A landscape with many valleys, sampled at points; each row gives a point and its height.
From any point a ball rolls to the lowest of the 6 points nearest to it. It stops when none of these is lower. Distance is the straight distance between rows; heights are no part of it.
(578) height 6.01: [  2   1 -22   5  -1  26  -1   3  -5 -18  -8  18  30  35  12  -9 -24   0
 -12 -17   8]
(768) height 6.28: [ 11  -9  16   5   9  10 -15   1  26  -6   3 -22 -18 -20  -7   7  16 -36
  14  33  20]
(85) height 2.39: [ -3  -3 -15 -13  14   5  43   1   3  -3 -12   5  26  31  22 -15 -25  62
  12 -26 -20]
(314) height 3.62: [ -3  -4   7   5  -4 -19 -10  -2   6  23   1   1   5  -3   6  10  10   1
   9  14  11]
(731) height 0.60: [-11  -1 -11   5  13  10  32  -5  -6   1 -17  38  17  45  17 -18 -16  64
 -12 -30 -13]
(678) height 0.96: [  8  -9   8   8   1 -17 -17 -16   2  10  -4  -8   9 -11   0  -3  20 -16
  22  35   1]
(665) height 1.93: [  8   2 -17 -20 -15  18   8  10  -4   5  10  14  13  12   6  -9 -12  12
   4 -26  -1]
(722) height 7.37: [ 12 -10  15   1   8   3 -16  -4  30  -3  -8 -12 -12 -16  -7   7  13 -37
  13  30   5]
(660) height 2.92: [ 11  -4   8 -10 -27  -9 -25  -9  13   1  -4   5 -25  -6  -9  19   3 -76
 -12   5  25]
(679) height 4.67: [ 16  10  12  15   2 -13   2 -18  16   6  11 -13   1 -20 -17   6  16  -8
   2  32 -15]
(629) height 1.12: [  1  -9  -3  -9 -10  -1 -22   0 -14   4 -11  22 -32  16  24 -17  -2 -38
 -15   7 -11]
(509) height 2.87: [ -4  -3   7  -8 -20 -15 -14  -7  -6  10  -8   4 -22   1   5  -5   8 -42
  -7  -3   7]
(991) height 2.77: [-12  -5   1  10  -1 -21  -8   8   2   8   9  -3   7  -2 -17  11   8  11
   9   4   5]
(204) height 3.23: [  3  -5 -19  -7  -2  12  25   4  11 -11  -5   5  13  24  23  -9 -25  40
  18 -28 -16]
(247) height 3.66: [ 11 -10   7   3  -1   0 -31 -12  22   0 -13  -4 -24  -8  -7  17  20 -60
  11  18  28]
(953) height 3.73: [ 25  15  24  -3   4  -8  17 -15  -7   4  26 -25 -11 -27 -12  10  28 -19
   1  20 -13]
(655) height 1.00: [-14  -4   2  33  11  -6   7  30   1 -15  14   3  -3 -20  -9  -5   2  53
  -6  -8  -2]
(545) height 3.52: [ 16 -14  16  -8  -6   0 -24  -7  12  14  -8  -4 -29 -15  -8  16  11 -60
  -5   4  20]
(742) height 1.92: [ -1  -2  -6  25  19 -15  13  27  17  -8   6  -6 -11 -43  -8   0  10  40
 -16   0  -8]
(317) height 4.05: [ -7   7 -16   8  14   7  34  -8 -23  -7  14  -2  33   8  18   0 -33  81
  14 -28 -25]
(778) height 3.80: [-21  11   8   5   6   3  18  -3 -17 -15   1 -14  16  -6  12   0 -13  77
  24 -28  -9]
(833) height 3.33: [-17   1   4   7 -13 -27 -20   4   3  18   6  -1   6  -8 -12   0   5  11
   5  15   6]
(196) height 5.91: [ 13  -2  -9  -7  -1  15  -6  17 -18   0   0  21  19   7  13 -23 -26  -9
  -3 -15  -5]
(537) height 5.69: [-22   3 -23   0  17  19  -6   3   2 -21 -15  13  13  48  13   1 -45  -7
 -23 -21  19]
(773) height 5.85: [ 20   7  14  -1  11   4  -4  -5  13  -1  29 -19  -6 -26 -16   0  26 -38
   2  36  -2]
(15) height 5.00: [  6 -18  17   6   3 -10 -22 -16  23  -2  -6 -10 -22  -7  -6  14  13 -52
  13  24  17]
(132) height 2.83: [ 22  -5  11  -9 -13  -2 -29 -21  18  10 -14   1 -23  -1 -18  15   8 -89
  -9  10  32]
(985) height 2.04: [ 24  -6  -1  -3  22 -16  12 -21  10  -3  12  -8 -11 -41 -15  11  33   0
  -4  14 -20]
(1042) height 2.03: [-15   6   6  25   1 -13  11  21   6 -10   8  -5  -7 -10  -3   1  11  53
   6   3   0]
(362) height 5.55: [  3  -8  13   1  -3 -22 -24 -10  19  11  -9  -6   1  -6  -2  -7  10 -19
  16  15  18]
(727) height 7.15: [ 22   7   9  10  -3  -6  -9 -10  18   4  21 -13  -3 -22 -12   3  15 -30
   4  42 -14]
(970) height 4.95: [  2 -11  13  -2  -6 -13 -15  -8   8  15 -26  -5 -13  -6   6   3   3 -42
   9   6  18]
(569) height 5.03: [ -3   6 -17 -28 -12  -3  -5  11  -6  19  11   7   1  -2  10 -13  -7   3
  -4 -16   4]
(901) height 2.02: [ -4 -10 -12 -16 -12 -13 -12   9 -20  -3 -15   9 -21  13  22 -17   0 -33
 -14   2   0]
(819) height 0.61: [  3   2 -10 -24  -9  10   9  20  -1  -5  11   7   5   7 -10  14  -3  34
   3 -25 -15]
(104) height 7.16: [  2 -14  15   6   0 -10 -30  -1  15   5  -7  -6  -6  -6 -14   7   8 -25
  15  20  23]
(74) height 2.46: [ -2  -9 -12  -9 -26  -6  -3   1 -10   8 -11  -1 -30  16  17  -5  -1 -55
 -11   4   2]
(150) height 2.25: [  4   9 -12   6 -10  20  11  11  -1  -6 -10  14  11  11  10 -17 -26   6
   1 -16   3]
(638) height 4.31: [ -5  11  -2  18  -5  21  23  -1 -11  13 -25  29  29  38  14  -9 -21  24
 -16 -31  -7]
(364) height 4.13: [  3  11  13  -4   4 -13  -1   3   2  -4  31 -29 -10 -36  -3  -6  43 -55
   4  36   6]
(606) height 3.71: [-16  -2 -15 -11 -11  -4  -4  20  -3   0  15   8   7  -5 -10   8  -3  43
   3 -16   4]
(703) height 4.77: [-16   1 -22   1  13  20 -21  -7  -9 -29 -13  21  16  37  13   2 -32 -23
 -29 -21   7]
(921) height 2.14: [  6  -2 -17  -5 -17  10 -16   1 -23 -10 -14  10 -19  26  14 -10   6 -36
 -20   5  -9]
(193) height 4.83: [-21   9  -6   6   1  20  17  -6  -9   0 -19  19  25  48   8  -9 -31  20
 -15 -23   1]
(148) height 3.77: [-24   5  -8   2  10   0  46  -9  -9   2   6   8  30  16   9 -10 -36  74
  27 -20 -12]
(142) height 3.99: [ -2  -6   7   7  -1 -29  -4  -6  10   9   2  -1  10  -5 -14   1   2  -6
  16  23   8]
(947) height 0.64: [  4  -9   8 -15 -12 -16 -13 -11   9   5 -26   0 -37   8  -3  -5  11 -67
  -4  -3  13]
(100) height 1.90: [-10  -5  -4  21   1 -17   2  17  -3 -12   1   4  -6 -15 -14  11   5  44
  -5  -2  -2]
(766) height 4.46: [ -4 -12  -1  -8 -11 -18 -17  -7   3  15 -13  -3 -13 -12   2   5   9 -30
   3   7  17]
(945) height 4.32: [  2   2 -10 -16  -4  26  23  10  -3  -9   6  14   8  24  15  -5 -14  30
   8 -23 -13]
(320) height 2.68: [ 15  11 -22 -17 -10  15  19   7  -4  -3   5  26  20  17   5  -8 -26  11
   1 -25 -12]
(353) height 1.95: [ 16  -3  -6  15  14 -20  18  -5  14  -5   8  -4  -6 -37  -4  11  30  13
  -1   8 -14]
(390) height 3.24: [ -8   5  -6  -2   9  11  26  -2  -8 -17  -1  -7  20  10   7  -6 -22  63
  15 -30 -25]
(190) height 5.31: [ -5  -1  -4 -25 -19  -2   3  17  -7  15  10   9   3   7   1   3  -7  28
   3 -14   1]
(830) height 2.36: [  2   0  -5  19  -1 -24   7  10   9   1   9  -1   1  -6 -13   8  12  25
   5  12  -5]
(937) height 5.18: [-21   9   5 -14  -7   8   4  -8 -17  13 -23  11  21  62  14  -8 -58  35
 -42 -28  -2]
(567) height 3.10: [  0  -8   4  26 -11 -23 -16   3   2   8   3  -8   9  -5 -12   7   1   2
   7  21   3]
(205) height 4.40: [-14   7  -7  -1   4  -5  34  -9 -17   0   6  -6  40   0   4  -1 -26  85
  21 -31 -19]
(520) height 2.13: [ -3   0 -13   7  12  19  39  -3   1   3  -6  28  23  40   2 -17 -21  36
   7 -29 -15]
(300) height 4.04: [ 23  -6  14  -8  -5  13 -27  -1  29   4 -13 -19 -23  -6 -14  11  16 -55
  10  31  23]
(540) height 3.41: [ 23 -13  16  -2   4  18 -37  -5  12  10   0 -13 -29 -18 -12  13  22 -66
   4  21  27]
(147) height 2.71: [ 16   9  14   0   8   7  17 -10 -15   4  18 -23 -10 -50 -16  26  48 -20
   4  23 -10]
(753) height 3.83: [  1   1 -25  -3   7  13  -9  11 -16 -22  -3  25   2  14  16 -16 -13 -14
 -13  -1   3]
(412) height 0.99: [ 21  -8  -4   2  28  -9  17 -21   2  -3  21 -13   0 -48  -3   7  35   5
   1  -4 -12]
(740) height 3.55: [ -5  -1  -7 -13   1  16  26   6   7 -13  -7  11   3   6   7   0 -23  54
  20 -28 -19]
(709) height 2.60: [  6  -7  12  13   2  -1  13   5 -18  18  21 -25 -15 -55  -5  27  57 -18
  23  22  -3]
(14) height 3.13: [ 16 -14  11 -21  -8  11 -44  -8  10   9  -7  -4 -23  -8 -20  22   9 -97
  -5  25  37]
(503) height 3.20: [ -1  -3 -18 -22  -7  -3  -9  -2 -14  10  -1  -1  -7  -9  22 -27 -14 -23
  -2   3   5]
(257) height 6.83: [-41   2   8 -11   0  21 -10 -11  -6  -1 -22   7   9  59  -3 -12 -61  16
 -40 -12  10]
(443) height 6.48: [ 14  -5   8 -11   7   6 -33  13  38   2  22 -25 -27 -13  -4   3  29 -55
   2  35  12]
(481) height 3.68: [ 10   6 -10  14  -2  28  28   5   5   2 -15  18  23  27  11  -9 -23  20
  -5 -28   6]
(822) height 5.72: [-13  12  -8   8  14  19   9  -5  -8   0 -22  14  31  34   5 -15 -32   6
 -28 -20   7]
(256) height 3.05: [  4  16  20   3 -12   2  15   5 -10  12  27 -26 -30 -57 -23  21  49 -39
  16  36   3]
(576) height 4.54: [-13   7   4 -12  -5  -2   6  12 -17 -14  13  -1   8  -1  -6   3  -5  47
  12 -22 -15]
(666) height 2.28: [ -9  -5  -5 -16 -19  -9  -7   1 -11  14 -15   3 -25   0  16 -27  -3 -26
  -8  -5   2]
(946) height 3.11: [-14  16  12  10  -3   2   4  18  -9 -18   4  -2   5 -14   2   7  -4  70
  15 -18  -6]
(129) height 2.21: [ 14  -3  -9  19  18 -15  16   9  15  -7   7  -5 -16 -30 -10  -7  20  27
  -1  -1 -15]
(623) height 4.00: [-12   8   0  -2   2   0   7   9 -15 -15   2  -7   3   4  15   3 -12  62
  27 -25 -20]
(502) height 2.34: [  7  -5  13   9  10   3  20  -3 -11   8  15 -22  -6 -48 -12  22  52  -4
  15  13  -8]
(442) height 4.47: [-13  -4  -4 -18 -12 -18 -15   5  -8  16   0  12   4  -4  -9  -3  -5  30
  12  -2   7]
(216) height 4.55: [  8  21  21  -2  13  -6  -6  -3   5  -6  28 -26 -11 -31 -15   6  33 -41
   9  35  -3]
(431) height 5.35: [-11  -6   4 -16  -5  -5  -6   9 -11  -5   5   2   3   5  -1  15   3  51
  11 -23  -9]
(49) height 2.62: [-15   5   9  16   5   1   3  25 -12 -15   3  -4   5 -12  -4   2  -6  58
   6 -16  -1]
(682) height 3.59: [ 22  -1  13   6   3 -18   7 -16   8  -4  11 -29  -2 -31 -24  15  19 -11
   3  32 -23]
(601) height 4.41: [-25   6   5  13  11  26   4  -5  -9   9 -18  11  23  49   5 -14 -32  36
 -29 -29  -7]
(987) height 4.27: [  5   6   9  11  -8 -26 -17  -7  14   1   3  -2  12  -6 -14   4  14  -7
   1  30   5]
(933) height 3.38: [  2  21  12  -3  15  -8   8 -11   1   6  20 -32 -12 -54 -20  12  43 -40
   4  20   9]
(571) height 2.67: [ 14  -2 -26  -2   2  18 -16   6 -16 -23  -8  14 -11  25  25 -12  -3 -29
 -16   3   1]
(543) height 3.19: [-25  10  -1  14   0  16   5  -8 -17  18 -25  28  22  53  13  -5 -26  44
 -28 -33 -11]
(840) height 5.07: [-29   9   7   0  -2  25   4  -9 -13   9 -23  11  11  46  12 -13 -46  32
 -37 -25  -1]
(93) height 5.56: [ -7   4 -11   2   5  22  10   5  -3  -6 -16  10  30  30  14  -7 -23   4
 -14 -15   5]
(397) height 2.51: [ 14   3   4  22   3 -18  23 -14  12 -10  12  -3 -10 -17 -17   0  19  -2
  -6  21 -15]
(797) height 3.56: [  6  -3 -23   4   2   8 -20 -10 -17 -27  -1  18  11  38   8   4 -16 -32
 -21   3  -2]
(717) height 3.36: [-13 -15   4 -23 -12 -16 -17   9   1  13 -10  -4  -6  -5   7 -10  -5 -12
   4  -3  10]
(228) height 5.58: [ 13   2  19  -1  20   1 -12   2  16  -7  27 -27 -15 -29 -10  -8  21 -45
  -4  30   0]

Where does a ball stop that starts at each point below?
(537): (629)
(300): (947)
(443): (947)
(228): (412)
(442): (655)
(216): (412)
(773): (412)
(833): (655)
(314): (655)

Call two points neighbours if one is among the 6 nearest of the other. Go from one point of each pair to the other, from neighbour to neighbour, staying as low as possible. Name the highest point that can't be avoided.
(412) / (678): (567)
(412) / (655): (353)
(629) / (947): (74)
